Each row is a point on a landscape with many peaks, with its height.
From any point a climber steps to the highest of the 2 points nearest to it. It stops when none of these is higher. Distance is the straight distance between rows; heights are no part of it.
nuros (h 400): [133 196 138  86 114 195 124 134  93 149 136 137 134 180 143 108 134  78
  57 149 130 133 187 121 166 151 103 183 164 121 167 199 120 127]
Muge (h 639): [ 81 152 104 127  95 187  90 129  86 123 123 146 147 165 132  85 151  95
  85 104 128 177 154 101 131 120 166 143  99 133  96 128 114  63]
Sinun (h 461): [164 119 146 105 170 105 150 163 158 113 114  95 130 144 120  46 111 198
 107 103 159 123 149 159 141 145 118 137 121 196  89  85  91 135]
kezok (h 415): [131 178 142 137 119 118 129 128  69  95 102 141 110 145 125  81 170  63
 123 100 103 156 152  93  36 133 143 176 100 104 129  91 124 124]
basug (h 502): [131 118 124 174 176 170 142 177 116 156  71 149 155 134 168 161 124  79
 135 166 108 134 110 131 148  83 134  92 125  74 162 100 153 175]
Vudu (h 751): [125  77 130 131 117  93 155 128 178 150 129 106  55 161 156 135 107 176
 139  95 130 127 133 155 126  84 114 122 142 124 105 101 140 151]
tir (h 574): [ 80 134  76 114 128 183  82 105 106 151 116 176 121 177 179 133 112 118
  59 140 128 136 141 101 130 104  93 177 152 140 124 141 108 117]
Kedi (h 575): [ 74 129 134  86 123 118 127  98 118 153 108 128 155 164 146  76  96 160
 133 130 121 139 157 136 130 127  99 114 122 161  97 131 140  82]
varum (h 596): [170 167 130 101 176 120 182 171 113 118 118  93 147 139  69  47 172 171
 143 119 125 131 177 138 116 197 104 112 125 124 131 125 124 123]
suta (h 490): [158 110 133 110  99  84 100 158 102  62 130 104 110 178 150  87 122 145
  71 118 139 134 170 175  70 174 100 123 151 135 110  83 117 105]
Bes (h 330): [108 168 174 185 113 108 141 148  98  92 108 110 128  89  89 128 141 131
 133  38 128 154  83 104  98 145 174 112  87 119 111 114 134  76]
Vaf (h 660): [140 106 155 190  94 152 187 106 132  83 150  79  80  76 121 201 124  97
 135 115 148 142 100 151 156 117 164  71 103 141 108 154 135 115]
Bitiv (h 248): [147  94 104 170 155 167 139 148 141 115 134 159  63 137 131 187 127 127
 143 123 127 126  87 144 103  66 105  81  99  83 124  51 128 167]
Moma (h 725): [121 133 144 114  85 116 122  94 138 166 209 163 124 122 115  90 162 121
 183 105 148 136 120 111 131  98 184 160  99 151 104 138 134  93]
Zezug (h 275): [115 122 102 166 182 120 137 136 114 119  81 118 143  92 128 154 138 125
 134 144  90 115 121 100 109 150 132 116 143 125 145 101 136 143]
belu (h 100): [147 161 136  70 128 169 112 126  84  82 113 111 181 145 107 116 110 101
 105 206 150 123 171 174 144 169  99  80 102 125 113 143 108 108]
pebuf (h 334): [113 111 120 128 147 107 145 135 141 157 108 141 125 121 126 158 115 150
 175 144 114 106  89 115 150 123  86  84 110  68 144 131 161 150]
ger (h 264): [ 96 177 127 171 149 150  92 169 104 136  80 127 177 117 130 139 116 117
  80 105  87 123 113  81 123 168 129 160 182  91 180 182 148 154]
Neni (h 286): [112 111 156 115 122  75 177  74 132 135 114  91 108 122 162 116 101 108
 152 141 116 124 160 150 102 127 112 128 136 167 123 141 153 141]
Zuseg (h 711): [117  95 111 127 101 125 109 115 174 175 162  96 119 137 167 140 130 141
 104  96 143 131 150 148 166 117 165 178 205 167 122 168 119  97]
Dure (h 498): [161 141 158 116 174 125 184 122 146 120 106 103 131 106 111  93 104 167
 127 120 153 118 121 147 132 139 107 133 108 184 108 122  95 170]
vuve (h 464): [143 150 108 113 137 167  84 161  95 105 113 178 143 176 129 104 137 112
 102 153 130 143 126 125  72 122 108 142 119  89 138  94 101 161]
Dil (h 589): [143  87 132 145 135  90 177 123 203 177 118 100  88  92 120 144 125 176
 168  83 125 103  92 102 175 112 106 148 140 122 134 159 152 165]
Lalu (h 337): [118 173 171 114 126 128 134  71  96  80 104 157 115 130 128 128 100 108
 125 116 136 124 128 119  41 133  80 150 114 143 111 129 108 164]
kon (h 379): [135 120 120  69 113 122 136 116 118 154 177 151 151 141  99  83 138 128
 204 197 153 131 123 156 153 110 122  70  48 104 104 109 132 104]
Ruter (h 119): [ 86 127 117 149 134 122  99 188  82  88  70 112 141 163 130 126 104 149
 112 111 109 145 112 138  95 153 114  56 122  62 110  83 145  86]
Maf (h 722): [158 112 124 173 112 162 197  92 151 134 161 118  65  89 136 216 143 100
 141 124 138 113 102 148 144 100 116 108 133 119 151 159 129 150]
mef (h 781): [149 108  95 129 185  94 143 123 138 159 120 128 112 116 129  83 166 147
 153 135  92 115 167  89 104  99 143 163 122 164 125  37 114 153]
fosu (h 595): [117 115 148 166 103 114 101 128 133  88 107 122 109 124 154 180 102 117
  99 101 130 127  99 140  76 121 138 138 155 121 130 126 117 163]
Veret (h 493): [141 161  99 107 141 187 108 162  71  67 112 145 131 192 124 113 127 122
  73 155 138 149 169 151  79 156  75 108 127  93 118 119 103 122]
vivut (h 657): [106 134 161 162  95 144 132 142 142 144 111  73 136 140 167 138 111 114
  84  65 130 154 159 149 144 117 181 161 188 150 124 173 130  96]
togi (h 654): [122 137  99 162 121 203 137 130 136 160 164 146 103 145 130 141 162 117
 116  81 137 156 136 124 145  79 157 143 129 126 108 137 120  88]
rik (h 202): [103 132 170 104 124 147 128  95 162 140 104 106 158 102 133 133  69 170
 103 110 164 116 105 147 192 122 124 124 125 196  92 164  97 116]
Dozi (h 794): [106 132 133 141 132 138 124  92 163 173 190 190 117 100 122 131 130 158
 169  84 143 117  94  74 143  90 157 165  90 169  89 129 143 120]
fusa (h 306): [161  66 146 147 100  89 141 137 172 115 145 116 101 109 131 126 111 140
 161 138 163 131  63 151 155  78 152  99  72 132  99  91 120 156]
lepa (h 95): [ 76 134 160 137 118  84 109 150 102 111 110 144 155 129 106  94  98 168
 158  89 126 152  86 102 123 136 144  75  53 123  91  85 161  65]
ziv (h 785): [199 111 163 145 115  97 210 152 147  91 121  54  57 127 123 101 141 145
 131  93 145 134 138 173 106 132 127 119 119 136 116 104 117 157]
tuka (h 634): [ 90 109 159 183 100 118 147 126 146 120 135 117 116  98 136 172 105 134
 154  87 131 143  90 117 159 108 177  95 105 136 109 148 163 105]
Zor (h 411): [162 138 157  74 119 104 129 104 139 150 138 128 164 107 136 149 103 105
 131 218 145  69 119 158 178 145 105 132 137 140 174 183 118 175]
nit (h 355): [ 97 147 146 161 143 109 137 166 142 148 107 111 112 130  95 104 132 176
 152  20 117 147 112  93 117 128 145 126 112  98 100 100 147  89]
Kili (h 769): [121  78  83 136 117  96 100 108 168 159 168 112 134 102 140 129 169 138
 140 127 129 119 142 125 151 128 180 170 166 176 122 132 119  97]
notuf (h 373): [124 201 194  93 115 174 138 123 100 154  98 112 169 148 130 109 111  76
  93 149 122 125 172 141 164 129 133 154 134 130 140 184 137 134]
rosak (h 425): [130 183 128 100 112 198 127 153 115 179 148 121 139 173 125  81 167 127
  92  84 135 162 166 114 160 140 129 184 175 104 142 188 116  99]
Lasaz (h 436): [137 147 141 139 136 114 123 167  96 111  98 152 129 164 140  93 144  92
 131 131 109 144 134 121  52 105 142 146 106  86 136  69 130 165]
Vekig (h 254): [ 82 126 127 147 156  99 116 152 108 107  56  99 182 114 141 128  97 149
 114 128  96 125 132 115 120 179 128 102 155 130 135 139 151 123]
keni (h 435): [ 98  65 108 156 118  60 148  70 133 113 155 122  96  70 159 177 111 115
 177 183 108 114 114 108 143 131 148 105 120 178 124 125 169 134]
sadi (h 554): [167 157 141 162 178 172 126 210 129 139  91 168 180 138 128 133 124  90
 107 154 119 132 116 131 136 100 133 123 131  81 190 126 142 209]
teko (h 455): [120 131 148 159 140 161 124 159  96 104  72 121 187  99 138 183 122  72
 141 189 118 138 104 137 152 124 153  54 113  76 151 117 144 147]
tedin (h 439): [170 156 163 118 108 176 100 166 147 148 150 151 149 148 134 120 140 101
 107 101 172 152 113 145 132  87 169 181 152 112 144 138  91 161]
sevek (h 413): [147 138 178 158 130 114 167 125 103 103  96 114 157  78 133 165 131  44
 168 175 125 133 107 133 102 121 157  93 102  92 162 124 139 186]
moteb (h 612): [104 151 119 159  96 174 136 156 109 137 160 121 115 159 117 106 167 120
 129  65 131 171 151 121 140 111 177 114 107 111  92 134 142  32]
Tapop (h 566): [ 97  93 124 129  76  68  94 128  91  75 175 157  79 139 117 158 113 149
 184 134 104 131  85 107 104 162 152  75  85  84 128 120 200  78]
febes (h 592): [188 121 146 124 159 107 146 127 168  85 114 134  62 107 100 137 111 189
 105 103 127  95 100 116  94 135  87 153 149 151 138 104  92 226]
vek (h 132): [ 78  91 147 151  99  77 103 155 109  72  68  95 130 132 141 145  81 149
 128 113 107 145  80 142 110 159 126  45 117  88 120 109 164  94]
reb (h 381): [141 151 149 119 111 123 144  86 101 108 131 157 133 102 115 168 138  78
 172 173 128 116 100 126  82 119 107 109  97  85 155 144 131 175]
Mif (h 477): [145 145 150 106 116 163  98 159 132 168 121 161 158 173 171 100 116  67
 104 159 148 152 138 144 141  62 179 184 126 108 151 135 113 176]
vam (h 369): [133  97 130 102 107 101 151 100 152 159 135 117 134 108 132 155 109 133
 168 192 137  98  91 145 192 118 104  89 107 110 143 168 144 150]
Rig (h 224): [140  69  90 142 169 109 129 157 154 141 121 141  74 145 140 151 130 151
 161 147 102 115 125 126 122  77 113  84 119  75 129  27 142 169]
lobez (h 470): [ 87 149 101 117 102 143 100 102 104 166 150 186 133 146 134 156 141 111
 143 156 110 109 111  93 126 114  94 128 127  79 147 160 149 117]
Kap (h 695): [163 123 101 101 121 129 129  63 139 111 185 120 114  80  96 129 178 127
 138 131 151 109 136 130 122 167 129 175 152 189 125 144  76 112]
gufur (h 721): [201 148 184 126 110 107 196 140 144  73 128  73  94 110  90 111 137 133
 127 112 147 128 129 168 111 173 120 131 142 125 147 185 119 174]
Rimoz (h 356): [137 161 142  95 111 135 141  55 107  96 137 171 103 109 106 164 125 123
 141 146 144  96  88 118  80 142  59 130 110 123 135 153 102 171]
kila (h 500): [ 71 147 143 155 165  87 190  94 119 148  97 112  74 111 126 135 116 156
 159  82  81 127 141  85 105 125 107 129 129 143 118 119 168 115]
gik (h 709): [142 145 117 121 157  81 146 126 108 124 121 117 116 106  90  86 182 147
 162 106  94 125 152  84  76 149 140 157 116 134 132  75 120 119]
Kalo (h 301): [131 117  95 138 191 128 140 149 143 135  91 128 131 122 126 155 113 178
 115 136 108  85 114 119 142 154  64 107 150 119 151 122 135 162]
kinam (h 107): [ 79 149 152 142 121 116 136 167  77 108  87 117 140 161 132  84 120 129
 136  96 116 167 133 129 101 131 135  75  88  98 100  87 153  57]
zago (h 138): [139 130 133 119 151 130  78 189 117 125  85 146 227 133 125  93 119 124
 134 173 140 131 104 127 136 125 155 102  90 103 129  88 113 149]
vudi (h 684): [186  99  80 133 184 139 118 179 146 132 134 142 167 130 155 141 130  98
  91 227 135 108 160 171 169 123 141 134 163 145 181 125 116 172]
fuda (h 467): [ 93 107 127 139 123  61 176  54 131 121 151 128  56  83 126 162 117 150
 182 128  94 114 112  79 117 135 112 128 109 165 123 139 176 134]
Fot (h 323): [112 152 170 136 114 115 153 118 136 169 106 146 104 153 166 161 103 114
 138 111 117 113 108 127 102  92  99 145 153  83 158 157 152 185]
kivu (h 223): [124 156 150 109 153 159 113 149 160 150 113 125 173 129 127 125  90 181
  84  98 165 113 116 124 190 149 103 146 166 159 125 171 101 136]
vige (h 731): [124 111  96 176 131 146 130  83 119  96 146 133 116  85 142 178 151  75
 121 147 124 131 141 120 112 116 156 139 127 168 116 116 115 110]
feb (h 608): [177 144 114 143 195 128 127 169 128  85 120 133 190 107  97  98 134  94
  82 207 132 124 181 157 150 168 130 121 145 169 165 138 105 163]
lineg (h 561): [137 139 159 136 146 144 124 183 149 110 119 119 118 179 164 105  84 146
  54 101 164 149 164 165 126 113 132 154 173 164 119 123 107 146]
korib (h 538): [101 138 169 154 151 111 212 113 152 186  94  90 121 106 142 130 105 150
 159  83 119 119 124 116 167 109 113 118 132 138 125 158 158 136]
Mudis (h 180): [125 101 132 124 132 115 157 120 156 125 102  76 152  84 103 117 101 178
 148 130 143 128  96 135 197 146 127  79  95 158  95 155 125 106]
geso (h 723): [ 60 133 124 119 122 109 104  82 150 183 165 176 153 100 123 124 117 173
 166  98 122 103 101  60 175 134 138 149 116 171 111 171 167  83]
Suvez (h 404): [121  59 111 161 142  33 142 118 111 108 133  98 120  61 141 150 150  91
 192 189 106 137 122 103 139 148 178  92 118 148 143  83 169 113]
bem (h 340): [189  87 127 153 110 121 133 132 169 135 171 120 130  84 113 149 162 105
 164 138 158 124  82 150 146 100 186 132 103 134 139 111 101 159]
tarob (h 628): [ 81 125 142 138  75 121  84 137  83 106  96 129 164 154 163 137 122  45
 122 156  98 164 142 129 108 121 172 106 127  79 142 140 165  97]
voka (h 414): [140  94  95  53 100 116 112 126 140 161 175 117 154 147 100  80 148 161
 179 175 153 125 139 172 180 144 122  92 102 108 111 147 121  77]
Vepu (h 380): [116 148 131 161 179 197 200 141 126 151  83  95 137 119 127 165 106 149
 115 109 132 118 128 140 192 123  82  65 116 130 114 138 131 109]
dufat (h 56): [108 144 135 121  79 194  95 115 125 136 138 128 127 153 161 201  95 103
  71 141 153 130 133 160 168  93 116 127 155 118 126 174 117 110]
Dilo (h 650): [156 104 120 119  88  64 150 117 123 110 176  91 100  96  91  98 184 138
 169 124 132 136 126 131 120 157 157 116  97 136 117 113 133  81]
vidi (h 637): [144 109 126 144 121 141 130 116 134  72 122 125  75 142 141 170 110 145
  91 110 154 129 116 163  82 117 100 120 132 145 104  95  91 145]
pifaf (h 488): [139 104 100  68 107  93  58 104 130  91 153 149 137 130 147 156 106 145
  96 188 146 102 125 140 110 177  83 153 185 145 156 154 106 157]
sugem (h 304): [140 125 140 115 163  87 176  57 113 126 126 114 127  98 151 106 109  86
 163 182 129 116 162 135  96 120 108 145  99 189 110 101 120 162]
pap (h 454): [132 151  70 114 163 193  86 163 123 169 137 143 155 142 100  77 181 159
  96  81 118 148 145  79 144 161 121 191 166 119 138 138 109  96]
Dunur (h 679): [173 139 139  76 137 139 135  95 139 110 173 101 139  89 100  71 147 132
 128 128 171 117 145 157 148 173 150 173 138 216 105 138  53 105]
beti (h 610): [145 128 171 192 109 130 124 201 149 120 104  85 128 155 167 130 113 125
  77  55 144 156 134 155 116 111 182 153 173 123 129 123 124 140]
buri (h 321): [110 141 121 126 157 100 140  42  94  87 109 150 111 109 148 130 117  82
 139 158 109 116 159  96  53 124  86 154 106 173 110  95 122 147]
remuk (h 307): [123 168 182 160  94 112 126 162 107 117 103 102 170 100  97 136 148  94
 150  75 121 153  97 110 106 141 188 117 116  73 155 154 143 117]
Tipu (h 537): [100 145  67 117 153 189 110 119 113 186 107 151 162 159 160 126 128 125
  74 167 121  97 144  88 197 130  80 154 147 155 148 154 109  96]
nog (h 535): [ 55  95 120 116 131 122 122 131 133 141 105 137 136 166 147 116  70 184
 140 123 124 143 127 139 157 113  97  56  98 130  76 109 162  75]
zeruz (h 70): [114 121 136 121  74 166 125 119 121 111 131  83 133 135 134 204 113 111
 100 149 139 129 139 179 178 137 124  73 148  95 130 184 140  91]
Rupa (h 276): [137  77 112 179 119 138 105 142 152  90 150 158 105 119 142 174 116 135
 124 135 156 129  65 147 128  76 147  83  75 128  95  55 109 141]
kuv (h 545): [197 140 148 116 172 129 168 120 156 114 135 135  89 106  92  98 147 171
 135  96 141 111 117 119  89 118 105 163 115 170 124  68  81 196]
Guvor (h 546): [111 121 111  93 110 107  78 111 103 144 111 164 182 148 172 109 123  71
 135 209 109 126 147 123 111 118 141 157 131 113 157 138 142 155]
Nis (h 556): [199 143 123 123 187 123 164 181 132 116 142 101 162 120  86  58 168 129
 122 162 136 123 182 161 138 171 139 129 134 159 149 122 106 145]
zibus (h 578): [104 137  83  93 113 108 108  63 104 123 165 147  94 132 123 134 165 130
 136 137 103 116 162 103  78 156  85 164 163 132 128 143 131 101]
fara (h 668): [184 150 157 131 138  95 162 166 156 116 149 113 128 119  96 119 151 130
 118 130 132 118 150 153 127 179 121 148 188 112 189 189 136 192]
lif (h 269): [103 115 166 143 129  73 149 120 114  91  72  78 146 126 159 114  87 112
 122 116 108 137 157 144  94 161 129 112 142 162 122 124 150 123]
mot (h 410): [ 98 162 118 143 135 183 180 106 100 132 125 119 124 118 111 166 136 125
 127 125 120 125 140 120 158 138  91  77 116 116 118 163 137  76]
bubig (h 201): [106  87  92 107 145  93 104 157 140 162 118 144 115 176 149 102 133 160
 161 147 102 124 148 122 115  97 113 107 126  78 115  59 153 129]
Faro (h 460): [157 124 135 109 146  68 124 175 121 102 116 106 121 167 132  40 138 175
  96 116 114 123 186 141  91 155 118 137 144 154 111  57 117 130]
lofe (h 83): [150 153 121 101 111 178 138 137 100 122 125  90 153 149 128 167 134  86
 101 191 129 116 179 180 177 154 107  91 150  91 146 179 135 101]
mupel (h 597): [174 107  56 135 124 142 100 122 149 122 195 129  66 107  74 149 207 160
 122  77 106 116 136 101  99 138 138 156 171 122 140  84  95 108]
gefu (h 245): [101 175 136 142 152 175  95 181 123 151  99 141 175 158 150 117  92 145
  43 114 123 130 138  95 170 144 100 164 181 125 161 178 128 145]
vatod (h 409): [125 151 113 144 162 135 128 196 100 153  85 137 136 167 121  61 167 112
 138  94  92 164 144  92  95 114 158 143 104  68 136  69 144 117]
metap (h 147): [ 98  71 147 118  65  58  86 110 131  71 103 101 151 123 134 114  77 158
 113 133 120 141  81 147 124 165 128  74 105 159 107 121 143  75]
sego (h 669): [ 99 127 123  88  99 128  96  87 129 178 169 144 167 129 134  70 142 101
 150 155 131 137 152 125 160 104 180 164 119 177 105 146 128  73]
Dof (h 715): [141 119 112 158 111 191 135 106 158 152 215 189  80 130 131 167 147 132
 151 101 157 126 104 121 140  65 155 138  93 144 100 119 131 118]
viz (h 745): [168 150 158  77 156 158 135 114 131 129 147  94 153 106 120  98 109 109
 109 173 161 112 167 187 175 143 142 140 116 198 109 154  73 119]
gugo (h 450): [108  78 106  89  70  93  75 148 147 146 164 131 143 173 121 100 128 173
 156 123 141 145 119 151 152 134 132  87 117  89 109 129 153  67]
sos (h 609): [113 116 185  80  69 102 143  57 148 156 172  93 125  94 111 106  94 114
 169 148 130 124 119 157 178 128 157 112  94 185 106 187 145  92]
meso (h 382): [113 164 142 181 152 143 170 170 107 146 104 117  84 141 108 121 163 114
 154  49  93 161 129  97  92 106 153 127 123  68 137 102 161 101]
naf (h 549): [118 155 105 116 101 146 137  67  86  77 166 131  92 135 110 134 163  96
 127 113 131 137 173 123  72 156  96 131 126 139  97 146 120  66]
nesoz (h 750): [153 137  78 126 147 219 119  97 105 129 126 160 140 127 148 161 139  61
  74 185 141 125 144 133 155  99 121 152 114 157 136 127  88 129]
lafo (h 160): [146 130 113 123 188 121  76 221 143 141  92 153 206 144  97  69 132 163
 130 129 123 128 125 104 126 153 125 130 120  86 138  91 131 157]
Tuloz (h 604): [ 67 139  65 141 145 198  98 123 105 162 113 177 104 185 154 104 139 121
  73 101 106 168 143  83 128  96 132 167 112 122 104 107 117 109]
fuge (h 605): [109 111 122 115  77  90 131 106 116  91 164 122  97 115  94 138 138 156
 174 120 122 135 102 120 126 163 136  84  97 116 117 157 162  78]
Tis (h 521): [135 144 153 137 155 172 146 154 133 152  96 132 137 172 176 120  89 103
  83 140 148 140 159 160 145  74 140 147 138 145 124 129 115 157]
Gofuv (h 449): [169 142 150  74 115 129  86  98 133  94 151 163 162 103 134 165 101  97
 104 198 170  93 109 149 136 145 112 155 147 154 161 166  89 184]
der (h 371): [181  85 148 162  94 113 129 146 186 136 159 112  95 118 149 161 143 116
 128  91 163 133  92 163 129  82 184 161 150 134 138 117 102 169]
lus (h 346): [117 193 197 123 124 124 151 132 118 145  96 138 144 150 149 104 101 110
 109 105 120 128 151 117 105 132 108 168 168 121 159 184 146 176]
vofed (h 524): [121 109 145  84  69 117  69 107 130  72 140 111 133 147 155 165  71 140
  69 133 155 136 131 159 117 179  94 136 196 151 142 184 112 123]
vufi (h 666): [131 117 165 106  58 118 134  61 153 127 209 157  91 107 114 133 116 128
 171 126 158 125  89 137 139 107 148 134  87 164 100 169 134 125]
Kat (h 403): [150 122 179 106  77 126 110 144 177 149 155 123 125 141 132 121 118 143
 136  62 177 144  90 151 147 105 161 166 156 118 124 157 105 144]
gezu (h 878): [145  96  92 121 178 102 125 123 165 168 123 145 106 135 157 131 128 163
 122 142 113  97 152 116 123  96 112 172 160 161 132  77 118 177]
pumig (h 182): [129 116  89 117 179 113  93 205 147 171 105 141 140 184 132  80 130 175
 119 121  99 127 170 105 125 122 111 150 159  78 136  81 148 150]
fami (h 80): [ 86 141 150 134 145  88 142 124 104 123 144 165 118 107  94 119 103 168
 211 113 119 141  86  67 127 131 140  97  43 132 101 107 178 100]
vuvis (h 588): [121 126 110 124 102 141  72 150  88 112  97 126 190 149 165 108 139  40
  94 184 111 158 167 125 138 141 189 145 126 101 156 138 133 126]
deba (h 646): [126 167 117 107 188 115 191 116  95 124 102 101 148  97  73  81 153 161
 169 128 114 134 149 101 111 172 100 107  90 151 111 106 119 100]
Lubok (h 492): [152 133  64 109 150 177  78 159 142 169 163 158 132 117  62 127 186 167
 138  77 121 122 107  90 131 153  94 161 154  69 153 125 119 109]
fod (h 701): [180  91 100 115  91  75 120 128 149 138 192  96 104 117 114  90 210 133
 147 118 137 125 151 146 120 147 175 165 147 141 126  94 109  95]
zaso (h 683): [ 92 153 102 120 107 219 105  97  98 151 132 155 156 141 138 128 144  68
  87 165 127 148 150 115 189  97 164 139  88 140 107 146 120  86]
nebo (h 284): [ 96 172 143 171 133 130 105 141 112 114  92 122 152  86  92 170 121 129
 120  67 103 124  69  87  94 167 144 133 152  82 154 162 137 137]
sabu (h 677): [104 122 137 146 107 134 115 101  98  95 121 135 151 117 150 147 117  68
 136 165 129 141 136 136 117 106 155  99  99 136 108 112 136 103]
dit (h 799): [134 102  77 162 121 172 141  74 141 122 184 141  95  84 125 210 150 126
 118 141 142 103 115 131 160 124 121 117 131 169 120 150 111 104]
Zilom (h 489): [108  77 113 122 114 128  92 173 169 149 130 140 160 153 124 108  97 175
 149 117 164 140 105 144 182 106 134  74  78  95  81 101 142  86]
vala (h 615): [189 161 142 170 177 136 157 198 142 113 122 141 153 116  88 121 156 108
 102 134 116 130 145 145 121 143 128 133 167 111 206 151 136 205]
toli (h 690): [ 93  89 143 179 117  92 152 142 150 139 127 120  69 141 160 154 110 141
 160  87 113 141 113 128 125  86 151  99 123 105 111  93 174 127]
razi (h 118): [112 144 140  89 130 149  79 138 107 126  95 133 223 133 130 105  95 121
 109 189 141 126 135 143 160 140 140 105 108 146 116 129 111 120]
zike (h 643): [154 135  86 139 128 143 129  90 139 107 177 121  84  67  58 155 197 157
 131  73 120 117 107  96 104 170 132 154 145 154 129 133  95 102]
fozoz (h 274): [158 124 127 125 151 125 158 117 171 185 143 170  58 139 123 151 135 148
 166  98 112 101 107 112 103  62  83 151 122  82 148  86 136 203]
zeto (h 619): [ 98 108 132  74 109  91 111 100 121 169 125  99 180 144 150  65 114 104
 151 175 104 133 185 152 148 142 151 131 139 165 127 149 150  74]
bim (h 162): [ 97  68 125 117 105  76 140  81 149  94 107  81 123  91 124 122  80 174
 138 147 123 129 102 135 159 150 116  85 107 198  94 150 144  89]
Zug (h 771): [165  90 104 123 185  89 126 152 149 123 113 138 144 137 159 123 115 137
 119 209 126 101 154 155 122 125 120 135 147 155 152  88 123 195]
volar (h 647): [160 102 123 145 129 104 156  98 175 117 133 108  64  86 112 175 137 165
 130  92 119 100  88 118 119 128 112 156 155 142 141 141 115 182]
guz (h 505): [118 126  91 105 115 118  60 125 117 160 136 180 177 136 145 159 140 106
 132 191 113  99 101 102 125 134 108 152 154  77 176 156 131 160]
Lim (h 299): [137 157 164 127 133 124 128 121 146 156 125 180  91 140 130 134 127 128
 144  88 127 118  93 105  69  82 111 184 138  97 142 106 118 209]
dudo (h 522): [144 144 109  96 117 146 142 123  93  90 136 111 108 172 118  98 152 129
 118 130 141 139 183 161  82 156  83 111 127 120 102 120 111  86]
Topos (h 667): [ 81 151 106 134 142 107  96 101 139 180 131 155 153  91 111 136 148 151
 141  89 100  97  96  54 138 150 120 183 162 131 147 165 139 114]
romim (h 618): [ 96 137  93 124 138  83 104  83 125 134 126 136  98  99 112 162 139 159
 136 116  82  85 109  82  89 170  91 159 174 111 157 139 140 143]
kagik (h 544): [145 106  69 149 146 146 109 144 158 164 167 146  67 121  87 165 169 153
 145  67  98 114 119  96 119 107 122 142 155  67 147  96 143 127]
Mes (h 838): [175 159 126  98 164 196 147 114 125 149 141 143 152 116 118 126 133 106
 110 172 158 109 139 153 158 112 110 147 115 168 138 137  78 141]
dod (h 557): [100 114 139 145  74 129  58 125 112  64 108 111 138 148 170 188  73 106
  66 123 135 144 123 151  90 147 123 123 174 118 132 154 124 129]
dipev (h 441): [ 94 168 115 141 108 177 138 120  75 127 138 161 107 142 114 181 149  92
 144 134 102 135 116 108 113 125 102  89 120  45 148 164 158 101]
piz (h 688): [146  99 122 118 128 140 165 119 156 124 143 107  69 160 149 124 108 159
 116 119 165 133 142 185 127  90 106 118 121 167  84 101  97 124]

Call two points neighbours if one is among the 2 nearest of the other. Go from one point of each pair to the other, from neighbour to neighbour, staying as high as possible. Name the lowest point that can't be avoided.
volar / Mes: Faro
Vudu / dit: tuka
Mes / Kap: Dunur
Mes / Dozi: moteb

Where does a climber stop that starts at each point below?
Neni: ziv
Vekig: Vudu
zeruz: Kili
gefu: Dozi
fozoz: Kap
Lim: Kap
kon: Dozi
Bitiv: Kili
